Each row is a point on a tangle of strands that fork and nearly touch. The rows are in no order.
Two points are linked if the straight distance between their rows is under 72.4. Some points are linked to none.
bogi: [ 49 -24 -13  14   2  42  23  13 -18   3  12  -4 -27 -15  16 -17 -21   4
   7   1  11  16   2]
nal: [-27   5  -8  16   3  26 -14 -12  21  17 -23 -14  11 -30   3 -24  28  29
  -9 -14  26 -13 -30]
Nibe: [ -1  23  -6 -19  26  -1   5  -4  25  45   2  10 -21  13   4 -20   7  -1
 -13  -9  -2 -11  44]
zevoz: [-23  42  23   2  13 -26  -6   0  30  29  16  13  28   7   4 -10  10  -8
   2 -15  12 -16 -39]
koz: [-32  28  16  -1  -3   8 -35 -27  32  12 -20   3 -27  -2  32   9  24   0
   4 -29  30 -25  -4]
fana: [  0 -19   7   8 -14  13   8  12  -6   5  -4  -5  -8  21 -45  19 -16 -13
  -2 -18  16 -24   1]
bosin: [-25   1 -23 -13  13  14   3 -13  15  25  10 -20   7  -5   9   1  27  -9
  21  11   1   0  16]
befov: [ 28  -6  -2  -1  -1  41  29   0  -1 -31   8 -35   3   7  19  17   7  -1
   8   7   6  41  17]
Rorul: [ -9  11  20   9   7  -4   7  -5   1  12  -2 -20  34 -16   8  -8 -30  26
  50   7 -18  10 -13]
zulol: [  0 -25  10   3  -9 -20  20  18  15  34   5  18  -7  41  -9  11  -9  14
  -6 -33  24  25   6]
Mefur: [ 15 -12   0   0 -29  20   5  -1  18 -23  23 -13 -27   3  -4  -4 -30 -28
 -16  10  -1  28  28]
Buva: [-11  48   9  -1  36 -22 -50 -16  11  15  -7  33  -4 -32  23 -13  24 -11
 -26 -11  -9 -28   8]
Vegef: [ -4 -10 -28 -15  15   9 -12  -3   4  10  -3 -16  13  -4  15  36  13 -33
  23  14  -1 -20  21]
gef: [ -9   6  15 -19  12  -4   9   8   8  -7 -16  31   7  -3 -23 -12 -22  32
   5   2 -13 -21   5]
zogap: [  9 -39 -19 -18 -26  13  14  -7  -4 -19  12 -26 -31   6 -17 -20   7   6
   4   8 -30  33  11]
deva: [  4 -31  -2 -25  -3  15  12 -20  10  -5  -4 -10   6  -8 -16  -8  22  15
  -8   4 -21  38  26]
dumev: [  2  -4 -24  29  -7   7 -26  -1 -30 -22  21  23 -13 -32 -10  -7  -1  -8
   0  32  20  17  13]
Roraf: [  2  -9 -14  -4  16 -14 -28 -16 -37 -22   6  21   5 -16  18  14  37  15
  10  -9  -2  24  -5]
vuv: [ 32  -5  -6 -11  -8   8  11  -9  14  -5  -1  15  19  -7  34  -1 -15 -36
  28  13   7 -27  -1]
mifo: [ 16 -19  -9  -7  -1  -5  18   6   0  -5  30  21   6  -1  -2   2 -31  26
  22  33  -8  27   1]
mor: [ 24 -29  -1  -2   6  -1   8  -6   9   3 -14   9  29 -13  47   2  10  -5
  17 -17  17  17   6]
puz: [ 35 -37   3  18 -22  24 -10   7 -16 -26  19 -26 -18   2 -27  36 -11  -5
 -25 -21 -12  14 -26]
dibo: [-13 -20  17  16 -13 -20  -6  31 -25  -9   2  10  16  -1  -9  -1 -25  -2
  11 -12  12  19  20]
zis: [ 22 -58  15  -1 -25 -14 -22  -7  -1 -14  24  15   3   7 -18  -6 -20 -15
  -2 -12 -13  30 -11]
logul: [ -5 -24  10  18 -32  -9 -18   2  10  -7  25 -25  29 -10 -27  36 -32 -25
 -18  10  -5  25  19]
lofa: [-31  38   2  -8  18 -17 -30   8  18  14   0   8  32  -3 -25  -7  13 -16
  -8   8  10 -25 -52]
Peke: [-21   9  24  27   2 -20 -17  11 -32  -2   6  -1 -14  21   0 -11  13  13
  11 -42  24  12  19]
Zas: [ -9  26 -17  -1  13   8  12   5  12  30   8  22 -13   1  10 -26  18  10
 -27 -21  32 -12  28]
Keke: [ 15 -16  -2  25 -13 -22  -7  -4  13  23   2   2   1   3 -14  13 -45  -9
  17  29 -11 -19 -11]
roga: [  6  -8  13   7 -12  -7   7   1  12  20 -14  22  38  -5  29 -12  -3   7
   8 -34  33   8 -15]
kor: [-14 -32  -4 -14   0 -28 -33   3 -20   2  15  19   1  10  18  14  37  -1
  16 -22  10  14  10]
bonu: [ 31  -5  22  10 -12  21  -3  -3 -15 -54  -8  -5 -10  -7 -14  12 -33 -38
   2   6 -16   8   4]
dab: [ -4  29   6   8  22 -25 -35 -10 -17  -5  -9  21  -1 -26  25  -9  14 -20
 -13  -9  -5 -11  36]
nesu: [-18  33 -19 -14  18 -24 -40  16   2  16   1  -4   8 -16 -26 -26  36  -7
  -9  19 -18 -15 -58]
zurod: [  7 -16   9 -19   2  -2  35 -11  26 -11 -38  28   0   8   8 -15   2  52
  -5 -22  21  15 -12]
nifug: [-33  36  22  -9   1 -32 -16  -6  15 -26 -23  21   0   1  17  -3  38  17
 -30 -30 -19 -24  -5]
nure: [ 13 -34  -2  -3 -16  16   7  26  15  10  13 -24 -48  30 -28  25 -34  -4
  11  -4  -5  14  14]
vira: [-36  33  25  12  -1 -44  -5  16 -10 -13 -14  18   4  19  10  -6  11   9
 -22 -40  -1 -14   0]
sonak: [ 47 -50   6 -10  -3   3  16   0  -5 -31 -15  37 -13   1  14  16 -19 -11
 -10   5  -8   1  -6]
kavul: [ -3 -14  -9  -9 -28   9  -5  60 -18 -25  12   8   0   0 -36  -4  -1  -3
 -11   1  -1 -16  21]
Neb: [-25  20 -28  14  -9  -9 -17  14   1  -1 -26  -1  -5 -31  23 -29  13 -20
   8  38  24 -19   0]
rudov: [ 14 -23  24  -4   2   3  17   1 -18   3 -14 -11  29   4 -13  -3  14  35
  -5 -46  -9  38  -2]
setup: [ 12  -1   3  -8   0  16  30   0  -3 -31 -29 -12   5 -13  31 -13  -7   6
  32  18  -6  -5  18]
Zevi: [  2 -10  22  22  12   3  27  -3 -10  25 -14 -36 -24  19 -11  37 -24  30
  -5   1  -6  16  -5]
Rini: [-22  38  21 -10  19 -12 -15 -11  12   4  12  33   8  21   2 -19  11  16
   0 -37  15 -11 -27]
vuki: [-15 -14   5  26 -17 -29 -23  16 -23  24 -12 -13 -27  19  10   5  17   7
   4 -38  11 -10  10]
tob: [  0   4  32   8   3  -2   0 -31 -16   3  -1 -15  28 -13  -8 -18  12   8
 -15 -32 -18  31  -3]
mifav: [-16  40  -5   0  18   0   8 -27 -19 -11  11  -9 -12   4  -7 -13  31  -3
 -30   7 -12   1  -8]
sar: [ 24  -2 -10 -21  11  38   6  29 -11  22  13 -21 -13   7  -8 -11   8  -5
  -5 -39   2  -6  10]
Favo: [-27 -14  12  -3 -19   3 -30   4 -10 -30   0 -15  10   2 -23  16 -10 -37
  13   1  -9  10  32]
Zozen: [-33  24   2   8   6 -42 -38   6 -28 -16   3  15  12  -3  -4   0   3 -13
  14  10 -23   6  -3]
venip: [ -7 -18 -17  10   0   5 -32 -19 -23 -21 -24   2  -9 -31  18  -5  17  24
   9 -12  17   5  -7]
Mot: [ 41 -21 -17  12  -6  -5  11  13 -37 -31  -3  14 -17  -3  20   8  -2  -1
  -9   8   1  -1 -17]
Takol: [ 42 -30  -2   7  -4  38   6  37 -21  -4  14 -10 -11   4  -3 -16  -2 -13
  -8 -31   3   7   4]
naniv: [ 26 -30  32  -8 -22   8   2  18  -5 -52  12   5 -15  22  -3   6 -40 -42
   3  -6 -15  20  11]
niviv: [-27  15  13  -4  11  -1  -5 -34  27  11 -22  -9 -15 -18  18  -3  27  52
   3 -18 -12   6 -29]
Vide: [ -9   9   8 -25  35  10  16  -8   4   0 -10  23 -16 -18 -10  -8 -19  51
  31   9  -8  -3   6]
sab: [ 16  -9  16 -23  -1  13  15 -36  12 -15  -5  -4   9  12  -8   6  -7  17
  12  17 -29   4 -32]
Budo: [-34  12  23  -7 -10 -21 -19  -3 -17 -23   6   4   5  18 -20  -6 -11 -20
  16  -2 -13   4  16]
Mevu: [ 37 -35   4 -14  29  -1  14   3   2  -7 -21  45 -14   0  -6  23 -24  13
 -10  -6   6   0  15]
zad: [-34  18   8 -10   5   8   7 -20  26  13 -19 -35  10  -6   0  -3  39  37
 -15 -22   2  -8 -39]
Rase: [  7   6  10   2   8 -11   8 -26   2  15  -3  -7  15  -8  -1  -7  -8  34
  20  21 -30  -7 -38]
zoful: [-21  35  25   8  14 -16 -14  -3  10  14 -12  -5  31 -18  10 -21 -13   0
  38  -1   0  -8  -7]
zarit: [-18  23   6   3 -20  10 -10  -5   4 -13   2 -14  27 -16 -34   6 -17 -25
 -20  33 -14 -13   4]
Vati: [ -4  13 -14   2  -6   3   0  -5  -2  21  26 -22 -40  35 -20  -4  -6  -9
   6  14   1 -19 -21]
nupop: [ -2  22 -28 -10  15 -26 -11  20  17  35  25 -12  17  -8  -3  10   6 -18
  -2  45 -26 -16 -14]
dul: [-21   6   4  33 -35   8 -19  23  -1 -16  18 -11  37 -18 -39   8 -39 -27
 -14  19 -10  10   3]
Maku: [ 20   7   6 -14  27  42   7  -1 -17   3  -2 -38   6  -7 -12  -4  11   9
  15 -34  -6  -4  12]
ronod: [ -2  13  10 -16  14 -18   1 -16   8   3   2  51  17  10  24  15   5  15
 -12 -19  18  -6 -14]
zege: [ 19   6  -6 -16   6   0 -31 -25   2  30  16   2  18 -12  -9 -22  15 -43
 -10   5 -31 -26   0]
tilez: [-37  14 -12  20 -11 -16 -25  30 -11   2 -24 -24   7 -14  17  -6   9 -13
  21   3  14 -11  22]
barun: [ 17 -16  -4 -17  30 -13   8 -17   8  13  -8  14   7 -13  16  23 -11  20
   4  11 -22   0  35]
Gevig: [-10  -3  -8  29 -10  -4  -2  -8  12   9  -7  25  16 -11 -11  21 -14  -3
 -19  23  34  -3  -9]
kogub: [ 37 -37 -23   4 -23  21 -12 -12   0  -5  31  -9 -10 -24  13 -15  -8 -16
  17  26  -2  23   1]
zam: [  0 -11 -21  -9 -18  -8  16  -7   5 -28  37  24 -22   1  -7  -7 -15  18
   2  53 -15  24   4]
bivu: [  2  13 -14 -11  17 -22   8   5  14  42  12 -26  -7  12  13  -2  24 -17
 -20  16 -24 -25   3]
rer: [-13  -7  12   5 -22 -29  -5  18   6  17 -10  10  33   0  -8 -24   7  -7
 -16 -17  -8 -16   0]
zuri: [  9  15 -12 -12  33  31  22 -32  10   4   2  -4 -39   8   6   4   6  20
   6   5  22  26  24]
Tak: [-11  17 -11   6   2 -12  -4 -17  18  34  -5  -7  -3 -16 -18 -10 -31 -11
   4  33 -25 -19  -4]
nofub: [  8   9   0  -2  16 -13 -31   2  -3  15   2   0  40 -19   8   8 -12  -8
  26  10 -14 -14  -8]
moto: [ -5  33  -3  10   0 -24 -10  -4 -12  -9 -26  -3 -33 -21  16 -29  17  25
 -24 -13 -25 -30   0]
lokiz: [ -8  23   3   5  12 -24   3 -22  13  10 -20   3  10 -11  39  -8  10  -2
 -15   0   1 -12 -22]
vup: [ -1  -9   9  19 -12 -14 -20  22  -6 -10 -32   7 -22   6  36   8  22  15
 -15 -49  17 -28   2]
Basig: [ -7  33   8 -28  16  38  22 -10  12  -9 -10 -30   4   5  -8  -6  12  10
   9 -15  -4   1   2]
nidu: [ 17 -18  14 -11 -24   2  13  29  11  20  -7   0  27   6 -21 -24   5  19
  -2 -24  -3  -7 -18]
nava: [  4 -29  18   1  -7   7  38  35  -3 -25  -4 -17 -10  28 -14  39 -22 -17
  -3  -9  -1  31  11]
zimi: [-24  54   0   8   5  28  18  -2  -2  -7  11 -23  20 -14   4 -41  12   6
  11  13   8   5 -18]
lesop: [ -7  -5 -10  -7 -15   1  11  10  13  12 -21   4  -9   3   3 -21  -7 -21
 -10  10   0 -34  30]
pazes: [-12  -2  -3  18  -1   4  -4   8   5 -13 -39  12  -4 -13  38  23  22  22
   8 -36  39 -15   1]
gezo: [ 16   0 -10   7 -15   0  -8  40 -24 -22  25   3 -19  -1 -12   8 -16 -21
 -13  13  -5  -9  26]
kiril: [ 10 -37  -7 -17 -25 -11  10  -7  -2 -11   0  -5  -5  21 -23  22  24 -16
 -43   4 -16   4   7]
Madup: [  4  14  10  15   9  -5  -2  29 -16  30 -16 -27  13  -8  -2 -25 -26   5
  17 -14 -19 -25   3]
bebu: [  9  45   7  13  26  15  10  -6 -29   1  12 -20  -4  10   2  -6  -1 -12
 -23  -9 -11  -6  -9]
mumid: [ 11  -9   4 -16   1  20  27  24  -1   0  -3 -15 -29  43 -24  19  16   9
 -26 -31  24  24  14]
nas: [ -3  39  -3   2  -1   0   2  19  -2   2  15 -11   5  -5   6 -38  -2 -18
  13  23   0 -17 -11]
maz: [  5 -16 -21  22 -18  20 -14  15 -28 -33  13  10  -1 -37 -23  -7 -18  16
   9  30  -6   3 -12]
rabib: [-29  30 -19 -13  35  21   8 -15  21  20  10 -13 -15  -2  13  15  19  16
  10  -1  33  12  18]
mafu: [ -4 -14 -23   8 -12   9  -2   6  15  39  12 -17   3 -16 -16 -17  16  30
   7  18   4   2 -25]
kunob: [ -7  35  -2 -17  39   1 -11  -7  -4  16  17  -8 -28   2   1  -9  32  13
  -8 -12 -15 -20  -1]
zito: [-11 -32   0 -12  -5  -6  22 -12  19 -19 -31  28  -6   6  26  13  12  24
   4   3  29   1  -6]
tud: [ 21 -33  20  29 -14  43 -11  -7 -12  -9   4 -15 -19  -4 -42  11 -21  -4
 -11 -16  12  26 -23]
Vuve: [ 14 -26  13  17 -31 -23 -12 -23  -5   7  31  -6  21   8  -2  -2  -7 -19
 -12   7 -33  29 -16]
Dorir: [-11  -8   8  41 -26   5  11  50 -25 -26   8 -19  27  -3   4   6 -12  -5
  16  -8   6  28   1]
sapiv: [-19  -4 -16   1   4  26  13 -26  22   7 -27 -10  11 -19  -3  -1  20  12
  -1   9  19   5  23]
san: [-30 -18 -10 -21   5 -18 -33 -17  12  12 -12   5   6   2 -10  23   8 -19
  23   8   3 -27   8]
vun: [ -9  11  -5  26   4 -23  -5 -22  -7  17 -25 -17 -26  -2  -1 -11   9   8
 -20  15 -23 -26  -4]
bidoz: [ 23 -16  -1 -13  -8  11  -3  42  -9 -47  30   6 -21   3   3  14 -27 -40
   1 -12 -13   4  26]
puf: [  0  10  -1   4  26   1  16  10  14  21  15  23 -12  22  38   9 -28  14
  30   2  36  -7  13]
Basad: [ 15  17  12  13   3  14  21  -1  -2   4  26  -1  19  10 -14  12 -19 -14
 -19   6  10  23   7]
Zuf: [-30   3  -1  -7   8  -5 -19  22   0  21  20  25  20  24 -13  -5   5   8
  31 -11  33  -5  -8]
detet: [ -7  23  15 -33  20  -8 -10 -14  20 -20 -28  18  -5  -6  21   3  20   6
 -17 -18 -15 -42   4]
vik: [-14  13   2  -7 -12  -7   9   5  -9 -23 -20 -11   7  -4 -22 -19  -1  12
  -2   2 -18 -21  -3]
dalo: [-10  54  12 -28  31  10   0  -6  30 -14  -9  12 -16   8  28   1  17   9
   4 -25   7 -37  -1]
bunu: [ -7  13  -8  12   6  14 -26 -18  -2  22 -21   7   8 -22  -1 -21  29 -10
 -14 -18  20  -4 -21]
Numo: [  3  21 -11   1   0  11  27   6   9 -16 -36  -6 -15  -8  22  -5  -3 -11
  -2  18  14 -33  25]
Tiz: [  2  17  -1  25 -25 -19  -5  16 -10  10  24  -9   8  -6  -5 -28 -27 -20
  -5  19 -17   1 -11]
Pedu: [-21  55  11 -15  29  -3  -5   3  20  -2   8   5 -16   1   6  -8  22  26
  -1 -25 -12 -25 -31]
pumu: [  9  16  15  -3   5 -10  25 -22  12  13  15  20 -23  42 -16 -15 -15  -2
  -7  -9  -7  32  14]
fumeg: [ 17  11 -39   8  -5  25 -10  15   3  -1  25  11  12 -25  -3 -13   0 -13
  -1  32  27 -11 -21]
tufo: [-39   5   3  -7  10 -28 -37  19 -11  15   9  12  13  -8  19   1  15  14
  17 -20  16  -1   7]
mibok: [-28   0 -16   4 -17   6 -14  -7   0 -19 -32 -19  -9  -3   3  -4  27   6
  12  19  17 -14 -32]
kud: [-21  -1 -27 -11 -23 -21 -12  52  -9   8  15   5   4  12 -11  -7  14 -14
  -1  11  -2 -27  12]
sot: [ -5  -2  19 -11   6  -5   6 -30  20   5 -10   7 -13  22  11 -15  -9  -9
   1 -10  -1  23  28]
geg: [  7  10   0   2 -26   6 -26 -32 -13 -22  25 -15 -13  -7 -10  -9 -19 -33
  -8  20 -32   4  10]
Saru: [  4   1  -3  35 -26  -9 -10  21 -27   1   2 -24  14   3  -6   8 -12  -9
   5   9   9   1 -21]
Bafu: [-31  -2  -4 -12  -9 -42  -3  14  16  24   1  14   9   7   5 -16  32   4
 -15   1  -9 -20 -15]
ferig: [ 13   8  25   3   8  14 -19 -27 -21  -7   3   3  31 -23 -10 -30 -12 -14
   0  -8 -25  19  10]
papu: [ 27  -3   1 -11  18  15 -24 -28  13  28  -1  12  15  -3  -3  10   1 -38
   2   5   1 -37 -15]
Vozo: [ -2  35   1  -9  18   1  22 -12  36   2 -29  -4  16 -10  19  -2  13   1
 -11  15   0 -40 -33]
Sise: [ 25 -18  13  -2 -14  14  46 -17  19   3 -32   2  -8   9  -6  -4   1  34
 -18  -9   5  28 -19]
les: [-17   9 -13 -10  25 -22  16  -7  26  41   1  -3 -19  -2   5   2  17  10
 -34  21  -5 -13  28]
Totup: [ 21  10 -10  -9  20  13  -5  20 -19   2  24  20  -8  -9 -20 -10 -31  14
  33  25   0 -23  -8]
pebi: [ 31  12 -16  10   0   9  17   8 -32 -24  13  16   8 -14   4  -5   6  -5
 -45  13  -3  -5  -8]
rul: [  9 -23  23 -14  14  -3  20  15  -3 -14  -2  -3 -27  40 -27  36   2  -6
 -19 -26  -8  44  26]
Lonu: [-36   5   3 -12   3 -22  10   5  26  29   5  32   3  12  -6 -31  15  10
 -22 -12  25  -5   3]
vulep: [-11 -11  16   5  15 -33 -19 -28 -12  14  -9   6  11   5 -10  26  -4   2
  -3 -15 -19   5   2]
valak: [ 11 -36  -8  13 -11  19  -9 -15 -14   9   6   4 -26   8 -21  -2   1  -7
  -4  -3  23  21  -2]
Teme: [ 32  21  13   7  24  26  29   0 -25   0  23  -1  -3  23   6  -7 -15 -17
 -14 -26   7  20   9]
Robag: [ 26 -20  12  -2 -35 -14  15 -17   8   2   4   3  34   0   9  -7  -4  -4
 -16  14 -18  13 -30]
novom: [  8  -7 -20  -5 -22  23   2  -9   3 -20  44 -18  25 -22   4  -7  13  -3
  20  20  -1  29  -1]
bibeb: [ 14  -1  -4  -1  14   9   1   8 -18  -2 -17 -14  10  -5   8  24   5  20
  11  -7   6 -16 -22]
dat: [ -8  20  -9   2  22  -5 -40 -38   8  24 -12  19  -6 -30   9  -5  19   6
 -33 -22  14 -23 -10]
siba: [  0  -3  -1  -6  -4  -8  41  12   0 -12  -3   0  -9  11  10 -10 -25  18
  20  28  -9   1   7]
nerak: [-14  12   7   3  20 -28 -35 -29  22  19 -13   1  -9 -25  38  11  11  52
  -8 -15 -24 -15  -8]
pila: [  5 -21  22  -4 -14 -16  17 -10   9  12  22  23  -8  54 -20  12 -23 -17
  -1 -17  12  26  -1]
Kopo: [  2  34   4   8   8  21  43 -25   1  -7 -16 -18   6 -21  13 -33  -6  23
   8  19 -10   0 -14]
vilun: [ -6 -44   7 -17  -5 -16   9  16   7 -13   0  18  22  -2 -19  -2   1  -8
  -7  -3 -13  12  45]
gogek: [ 29  16 -21  14  -9   9  20  13   0   1  26  33  10  -4  17  -8   7 -14
 -29  25  25  -3 -11]
denut: [ -2  15  -2   1  11  -1 -13 -10 -19 -14 -10   5 -22 -26  31 -24  19  34
  12 -10  -2 -10   9]
loba: [ 35 -18  -2  13 -21   1  -4 -19   5   1  -1 -16  37 -14  23   9 -12 -12
  15  15 -10  12 -36]
gutug: [ -5  -8 -15   2 -16  17   9  13   4  21   9 -35 -44  24 -27 -14 -14  12
   9   4  -4   2   7]
Tum: [-25  29  12   4  12   0  -5   6 -14  -3  10  15 -15  17  12 -22   4 -10
  15 -23  29  -4  21]
Vofo: [-25  15  -3 -20   0   5   3   6   6 -10  -4  -4 -25  21  20 -24  38 -10
   9 -30  17 -15   8]
ruvo: [ 31 -16  22 -16  -8  -5  15   4   9 -20  -2  18  23  -1  35 -25  -9 -28
  18 -13  -2   9  -3]
bomo: [  2   2  -7  -7  28  11  10   2  -4   6  20  27   0 -21   6 -23 -21  28
  40  23   0   1   9]
Tofa: [ 18  -7 -10  -2  -5 -17 -23   1 -13 -16   5 -16  32 -13  15  25   2 -12
  32  15 -16  13 -25]
Falom: [ 25   1   1   6   7  14  -9   2  -6   5   8  -4  -8  -5  -6  19 -43   3
  31  25  -9 -27 -25]
Lil: [  9   0  11  18  13 -13  25  26 -16  24   9   6 -14  19   4  16 -28  11
  -3 -28  12  12  18]
gader: [ 11 -17   2 -32   8   9  10 -38  17  13   0  10  18  13   6   7  12  -7
   6  -3 -12  13 -25]
gol: [-38  19 -14   3   8 -13 -47 -24  13   9 -17  -8 -26   0  20  15  49  -8
  -8 -20  18 -17 -12]
mul: [-13  -2 -31 -12 -27 -18  -5  20  -2   1  18 -19 -10   4   8  -8  27  -8
 -15  36 -17  -8  18]
Sunut: [-24  -4 -13  11  -3 -17 -32  30 -25   3   1  -8  24  -8   8  17   1 -25
  12  19  24   2  37]
Tar: [  2   2   9  17  18 -17  15  20   1  11  -4   4   0  -2  37  31 -21  14
  21 -14  17  -3  20]
Des: [-39  -2  -8  15 -19  10  16   3  14  -8 -22 -10  36 -16   2  12  14   5
  -8  14  25  23   2]
vavo: [ -5  -9 -11  -6 -17  28  29 -13   4 -19  24 -30  16  13  10  10  26  -6
   0  10  12  37  -8]
viki: [-10  27 -22  -3 -18  17 -21  -2   2 -46   9 -17  27 -10 -35  10   4 -33
  -8  30  -4  -4 -22]
dezas: [ -6   6   5  -7 -12   5   2 -17  -5  -1   8 -13 -23  32   2 -16  19 -14
  16  -1  -8  -9 -10]
Lanul: [-12  -5   3 -17  11  -3 -22  12   3   8   4  40  12  -7 -32   5 -12  15
  14 -16  11 -26  -2]
kov: [  1 -19  10  15  -1 -12 -18  29 -37 -11  18  -1  25  -9  11  24  -9 -35
  28  -6   3  10  30]
pazod: [-13 -24 -19 -23 -25  -8   2  -6   2 -25  26   1 -24  18 -36 -16   9   8
  -3  33 -26  25   7]
duga: [ -6 -37  -1   4 -10  17   6  23  10   4  -9  -4 -30  33 -32  29 -16   4
  24  -9  34  12  -1]
luz: [ 10  -4  34   8   6 -16  34   8  -6  24  -9 -13 -12  14  -8   7 -40  30
   6 -13 -20  20   8]
kem: [ 33 -27  10   8  -7   7  38   9 -13  -6 -12  -5  11  -6   3   1 -10  20
 -21 -12  -2  28  -5]
Velot: [-12   5 -41   5 -22  -4   1  10   7  -9  23 -16  -2   3  -5  20   9 -17
 -18  47  -8  -1 -12]
Zuz: [ 13   1 -28  -2   4  31 -15 -26 -14 -15  29  21  -5 -27 -10   8   0 -16
  -6  35   0  19  13]
rabo: [ -5   1 -27  16 -12  -8  -2  10   7  31  37 -28   3   5 -13  28  -8   1
  -2  45 -15  -3 -19]
kigab: [ -9  -1  11   9  13 -40 -32  -1 -21 -12 -15  25   0 -16  14 -13  -8 -15
  11  13 -14  -1  26]
zefu: [  2  29   2 -20  48   0  -4 -16  -8   1   4   7 -20  17  -3  15  -6  16
   0 -18   4  -7   8]
puga: [  5  -6 -11   6   7  11  14 -12  20   8   0  25  -7   3  16   9 -25  -7
   9  25  38   9   7]
Bar: [-23  13 -23  -7 -18  18 -14  -2   1 -35 -16  -1   5 -12 -24 -14  25 -19
  -4  34   0 -25 -34]
tuni: [ 28   1   4   6 -12  13   7  14 -15 -20  29 -16   9  15 -18  25 -14 -10
 -27  -7 -12   9 -18]
zoze: [ -4   2   7  -9 -13  20   5  -4  -3 -28 -10 -43   2   2  -3  14 -11 -28
  27   3 -15  -2  27]
dit: [ 42 -19 -19 -10  10  23  37   3  11   5 -12  -1 -33   2   7 -27 -20  18
   3   3   8  16  18]
pubid: [ 13 -33  -3  13 -27   1  37  30   6 -17 -11  -3  20  -2   1  22  -2   2
 -29   3  11   7   7]
dele: [ 12 -58   4  -5 -30  10 -11  -3  -6 -24  26   0  -8   0  10  -7 -10   0
  22   3  -3  40 -14]
gez: [ 19  19   0 -22  14  27  15 -18  23  16 -14  -7  12   0   7  13   0 -20
  -8  10   3 -36 -19]
Babo: [ 19   5  -7  -3  24   5  41 -10  15  -5 -22  17 -40   9  12   0  -9  39
   8   4  10  27  26]
bipup: [ 28 -49   5  10 -12  -3 -26   4 -18  20  15   6  -1  -3  -3  -5   5 -16
 -13 -16   0  11  -7]
Tir: [ 19  11 -19  24 -29  27  -6   2  -9 -22  13   2   7 -34 -15 -21 -18 -12
   1  44   3  -7 -28]
Lilo: [ -6 -16  -6   7 -12  -1  42  31  20   5 -17  14  -4  19 -21  20 -15   7
 -20   7  27   1  15]
Nol: [ -3 -18   1  -7  15 -21  -5 -31  18 -11 -16  39  14  -8  45  23  19  33
   1  -9  10   7  -1]
soko: [ 10  -4 -18  31 -17  -6  -4  20  -8  35   5   6  27   2  -6  26  -9  -5
 -11  14  24  -1 -15]
vov: [  8  -1   7  28 -18  -2 -15 -12 -32 -41  -5 -17 -19  -6  -6  -6 -28 -21
   8  25 -37  -7  -2]
tuka: [  3   8   7  -5   5  26  19  18 -20 -25  18 -36  16  -4   6  13  -7 -18
  21  12 -18  28  27]
vebe: [-33  28 -14  -4   3  -1 -32  -7  -7   0 -32 -33  -1   0   9   5  44 -19
   4   4   8 -18 -38]
keso: [-22   9 -11 -17  15  -8 -33 -28   6 -11  -6   5  13 -17   5  11   0 -12
  37  31 -16 -11  -4]
Pato: [ -9  16  19   0   2 -15  12  23 -16 -20 -24 -11   1  15   1  15  -8  -2
   3 -12 -18 -30  13]
tela: [ 22 -11  11 -22  31  -1  41  11  19  -7 -19  21 -18  14   6  34 -13  24
   6 -15  23  23  23]
Vufak: [-13 -23  17  11  -2   4  13   4  13  -1 -21  12  38  -3   0   8  11  16
 -10 -22  39  18  -4]
Kunuz: [ -7  18  12  -8  14 -10  19   7  -8  -8  -7  -8 -28  31  -4   0   1  26
   3 -18 -12  -6  22]
Pefog: [  4 -15  23   4   2   2  51  40  10  -9 -23  13  -1  18 -17  15 -34  -1
 -17 -12   0  18  29]
Suk: [ -3 -43 -22 -25 -17  -2  -1 -10  15  13  -3 -10   5   5 -25   1  24  -6
  -9   7 -10   1   4]
diz: [  7 -27   8  -5  -3 -21 -15 -20 -11  -1  -6  11 -19  32 -16  36  11  -5
 -25   2 -23  -4  -2]
Zuv: [  8 -27  25 -24  13  -2  -1 -61  10  -4  -3  24  -5  14  -4   7   0 -12
  -5  -5 -14  17   8]
Taf: [  7  24   8  39  -5 -28   3 -34 -11  23 -27 -16  -8 -16  31 -14   4   2
 -30  -4 -16 -18 -23]
zuk: [ 20   2  -7  14 -10  10 -37 -12 -14  17  20 -21   1  -6 -14  -7  -9 -49
  -5  -2 -19  -4   1]
Ruza: [-23  18   5   6  20  10 -33 -16  22  24 -24  13 -14 -18  17  -5  -2   0
   1 -23  20 -27  20]
Tas: [ 17  -3   9 -18 -13  16  33  23   8   5  -4 -20  -3  38 -33  19   7 -10
 -18 -24   0  -6   1]
mugus: [  2  -3 -13  -4   3  14  16  21   8  38   6   2   3  -8 -21 -19   3  40
  -3 -12  10 -13  -5]
pidav: [-20   3 -12  12  11 -28 -16  -4  -5  43  23  -3  -9   0  -4 -13   8  30
   6  18 -11  -6 -18]

A fork is a point with three links. Follow the links from the first point to the second and name the forks in between, in order.
pebi; mifav: Babo, bosin, nofub, zis
Sise; mifo: Rini, Pedu, kunob, gef, bomo
Suk; dalo: mifo, bomo, gef, kunob, Pedu
sar; Tofa: Babo, bosin, nofub

A fork is a point with three links, a tip a point with one. Leave the first point through the second and follow the links. Name the first fork or tip that comes.
Rorul; Rase: Lil
nure; gutug: pazes
kud; kavul: gef
bivu; les: pidav

Follow the links from the first point to the second, and from the first to the third. Name the last point that the two ways share.
sot; bebu; Buva: zis
dat; Rase; Vegef: nofub
mifo; nesu; pubid: Rini
Vuve; denut; duga: kunob
loba; kem; kiril: kunob
Robag; Gevig; Zevi: Lil
